Each scene shows the same named points in several views. A view is turned or mirrored, and shifted as a whole, has a little noise and may leave points out.

Scene 1
View 1
pugi: [ 19  13 -22  -2 -24  -9 -13  22 -39  16   5 -10   3   4  12   6  -2 -21
  -9   6]
Vame: [ 27  13 -33  -1 -11  32 -14   6 -27  22 -28  13   9 -41   4  25 -16  -9
   5 -10]
gova: [ 14   6 -26  -1 -11  18 -17  19 -24  18 -26  10  -7 -16   5  18   2 -10
   9 -17]
Kanal: [ 40  50 -40  17 -52 -17 -11  22 -35  29  -9 -20 -16  11  21   8  15 -29
 -19   0]
Ligu: [ 11   1 -24   0 -13  -1 -16  24 -34  16   2  11   4   8   3   1 -10 -13
  11 -10]
raru: [ 16  18 -30   1 -16  -3  -7  15 -33  23  -3  24  -1  11  -3   1 -13 -22
  27 -14]
piz: [ 26  14 -22   2  -9  39 -17  17 -37  22 -19   2  23 -34   8  19  -8 -12
  -7   3]
sal: [ 15   8 -19  -8 -15  -4  -8  12 -46  16  13   5  14  -1   3   3 -21 -24
   6   9]
zev: [ 31   5 -29   2  -6  43 -20  15 -30  21 -26   8  20 -55   9  32 -20  -1
  -8  -8]
Kaman: [  3 -14 -13  -4 -12 -10 -21  34 -35   9  11  -3   4  10   5   0  -3 -12
  -5  -7]
mopir: [ 21   7 -28  12 -22   6 -23  38 -26  20  -8  -1   2   0  13   8   5  -7
  -4 -16]
suku: [-17 -16  12 -24  20  43 -12  10 -42   6 -27   9  22 -16 -11   5  11 -17
  12  14]
dipi: [  0 -19 -14 -14  -2   8 -16  18 -28   5  -9  10   0 -13  -3  12  -9  -9
   8 -10]
vezu: [ 18  -5 -41  16 -13   6 -22  41 -13  23  -2  34   1   3   1   8 -18  -1
  29 -44]
fogab: [ 23  24 -27  -2 -21   4  -5   4 -38  23  -9  15   2  -5   1   8 -11 -26
  17   0]
funa: [ 42  11 -36  27 -24  14 -26  49 -36  31  19   9  33  -5  17   5 -27  -8
  -7 -14]
View 2
Kaman: [ 34 -41  -6  31   3   3  -4   4  18   8 -32  46   1 -14   1 -29 -12  -8
 -32  37]
Ligu: [ 31 -34  -9  20  -1  10   3   2  17  -1 -34  35   2  -6   6 -23 -13   2
 -16  25]
mopir: [ 42 -39  -8  19   3  24   2   9  21 -17 -38  39   6  -5  13 -33 -10 -22
 -30  17]
funa: [ 42 -26  -1  32 -12  49   3 -12  43 -34 -47  30   7  -9  -1 -29   5 -20
  -7  39]
piz: [ 49 -21 -29  -2 -22  28 -20  12  44 -38 -23  38  12   1   8 -11 -10  -8
 -35  21]
suku: [ 36 -22 -44  10 -15  -6 -46  24   9  -6  -7  37  23   8  14 -17 -39  27
 -54  34]
pugi: [ 39 -41  -6  15   3   7  -7   1  27 -14 -27  35   5 -14   6 -28 -14 -20
 -32  31]
dipi: [ 35 -31 -26  17  -8   6  -6  23  16  10 -29  54   8   1   6 -17 -13  12
 -35  21]
sal: [ 35 -32 -10  11 -10  -3  -4  -7  35  -7 -23  33   0 -15  -8 -12 -11   0
 -14  37]
raru: [ 28 -39  -5  -1   5  -1  17  -8  12  -3 -30  19  -8  -9   6 -20 -15   5
   0  16]
Vame: [ 49 -24 -30  -8 -21  28  -2  23  41 -26 -31  46   7   3  10  -9  -6  -9
 -32   0]
zev: [ 50 -11 -38  -2 -34  43 -14  28  51 -37 -33  50  17  10   9  -2  -5  -1
 -35   8]
gova: [ 40 -33 -25   2  -7  20   0  22  19 -13 -31  40   7   5  19 -20 -15  -3
 -32   2]
Kanal: [ 47 -57  12 -17  15   6  22  -9  38 -30 -28  18  -8 -25  12 -26  -5 -57
 -23   6]
View 3
fogab: [ -3 -14 -40   5 -13   1   5   5   7  27   6 -32   1  -7 -18  14 -36 -28
 -40 -21]
gova: [  8 -25 -27  -3 -26   9  17   3  24  33 -15 -25  -8 -17 -36  29 -23 -36
 -32 -32]
sal: [  1 -25 -23  12   0 -11   3   1  16  36  -1 -14   8  -3 -19 -13 -35 -37
 -39 -31]
zev: [ 16 -30  -7   0 -17  -8  30 -11  26  25 -20 -43 -26  16 -31  45 -17 -23
 -48   0]
vezu: [ 10 -41 -25  11 -28  26  37  -7  13  55 -44 -34   7 -23 -17  12 -33 -35
 -52 -56]
piz: [ 12 -26 -14   4 -20  -8  15  -7  18  25  -4 -36 -17  12 -28  29 -25 -20
 -29  -9]
Vame: [  5 -22 -26   0 -17   0  23   0  25  29 -11 -39 -16   1 -31  41 -26 -29
 -50 -10]
funa: [ 18 -44  -9  17 -13   7  26 -17  12  50 -20 -46  11  27 -10  -8 -40 -15
 -29 -40]
Kaman: [ 12 -36 -11   9 -17  -5   3  -1  25  46 -16  -5   8 -19 -31 -15 -22 -42
 -23 -49]
mopir: [ 14 -37 -20   3 -26  13  14  -2  30  46 -17 -29   4  -5 -33   6 -29 -29
 -14 -48]
suku: [ 11 -15  -7  14 -39 -22  -5  -2  -8  12   0   8 -24 -38 -35  21   2 -39
 -35  -7]
Kanal: [  2 -25 -51 -11  -2  22  -4  14  52  44  14 -47  20  19 -35  -3 -53 -24
   9 -51]
dipi: [  9 -30 -12   3 -19  -9  10   1  25  35 -21  -4  -8 -32 -32  14 -14 -47
 -44 -32]
View 4
vezu: [  6  26  25 -21 -25  19   9   1  10   1  19  27  22  13  -6 -18 -27 -31
  38 -34]
gova: [ 18  43  -8 -11 -11  18  -2  -3   3  11  -2   7  16  32 -20 -28 -42 -14
  24 -20]
zev: [ 38  64 -20 -29  -6  33  19  -7  23  19  13  21   6  41 -41 -31 -40   3
  -4 -26]
fogab: [ 27  38  17  -3 -11  19 -13 -17  15  12 -15  12  -3  50  -3  -8 -41 -14
  15 -18]
mopir: [ 17  45   7  -5  -3  26  -6  10 -14   7  12   3   6  29 -12 -15 -27 -16
  29 -30]
Kanal: [ 16  57  29  25   5  26 -40   9 -21  -9 -24  -9 -13  34 -10   7 -22   3
   3 -26]
sal: [ 29  41  17  -7 -16  28 -13 -18   1  32  -3   8 -11  67   2  -6 -21 -17
  26 -20]
raru: [ 19  27  26  -4 -18  15 -10 -13  13   9 -10  15   7  41   7  -6 -38 -26
  30 -21]
Ligu: [ 19  33  16  -9 -18  20  -9  -7  -2  22   4   8   4  46   0 -13 -27 -25
  37 -24]
Kaman: [ 16  37   9  -9 -15  24 -11  -1 -24  32  13  -2   3  51   1 -17 -16 -25
  47 -27]
funa: [ 28  56  29 -12   0  40   7   6   3   6  34  28 -18  40  -6   3  -9 -14
  15 -42]
suku: [ 42  39 -38 -17   2  14  13 -22   6  51   8  -6   6  71  -6 -43 -66 -30
  50  -4]
pugi: [ 26  49  10   1   0  28 -13  -1 -18  21   7  -2  -9  51  -3 -11 -25 -15
  31 -25]
Vame: [ 32  52 -10 -20 -12  25   8 -15  25  13  -4  18  10  39 -31 -25 -45  -1
   3 -21]
View 5
sal: [-13   7  -8 -15 -30  38   4  -3 -20 -12 -15 -12   2  -9 -25   2 -28  -8
  20  -9]
suku: [-12   4 -26  29 -18  33 -10 -14 -11   6 -13  22  15  35  -5  46 -14   5
  17 -36]
Vame: [ -2  21  -7   5 -35  23  -5 -22  -5   0  27 -16  11 -20  -7  28  12  -2
  23 -12]
zev: [ -6  13  -6  11 -35  15  -9 -17   7  12  19 -13  19 -14  -2  27  22   7
  18 -22]
gova: [  4  23 -14   8 -38  46  -6 -16  -8   5  14 -10   9 -12 -11  25  -4  13
  34  -2]
Kaman: [ -2   9 -17  -7 -43  59  -1   9  -7   4 -24  -4   8  -5 -27   2 -32  17
  29  -7]
mopir: [  9  15  -9   4 -43  57  -6  -5   0  -1  -7 -25  11 -21 -29   7  -8  26
  35   1]
pugi: [ -3   5  -7  -1 -29  49  -6  -1  -8  -5 -20 -21  13 -11 -28   3 -20  17
  30   1]
Ligu: [  0  18 -18  -6 -41  57   3  -5 -13  -8  -9  -9  -1 -12 -25   8 -25   2
  27 -11]
raru: [  0  27 -16  -7 -38  60   3 -17 -29 -22   3 -14 -11 -16 -28  14 -29  -8
  28  -2]
piz: [ -8   8  -3  11 -27  15  -9 -17   0  -2   3 -26  18 -14 -15  23  14   5
  18 -19]
vezu: [ 17  40 -29   0 -72  74   7 -15  -4  -7  12 -15 -10 -32 -27  10 -10   5
  30 -20]
dipi: [ -3  21 -23  -3 -43  53   2  -4 -15   3  -3  14   1  -1 -13  18 -29   0
  28 -12]
funa: [  1  11  -5  -6 -52  46   3  -6  10 -16 -15 -49   3 -39 -42 -13   4   5
  17 -25]
fogab: [ -6  18  -5  -5 -24  40  -3 -18 -28 -21   6 -20  -3 -14 -22  14 -19  -8
  26   3]

In a view up to two points have been moved. Name them for each view, in the order of its rows, or write none.
view 1: pugi
view 2: raru, Vame
view 3: fogab
view 4: none
view 5: zev, dipi
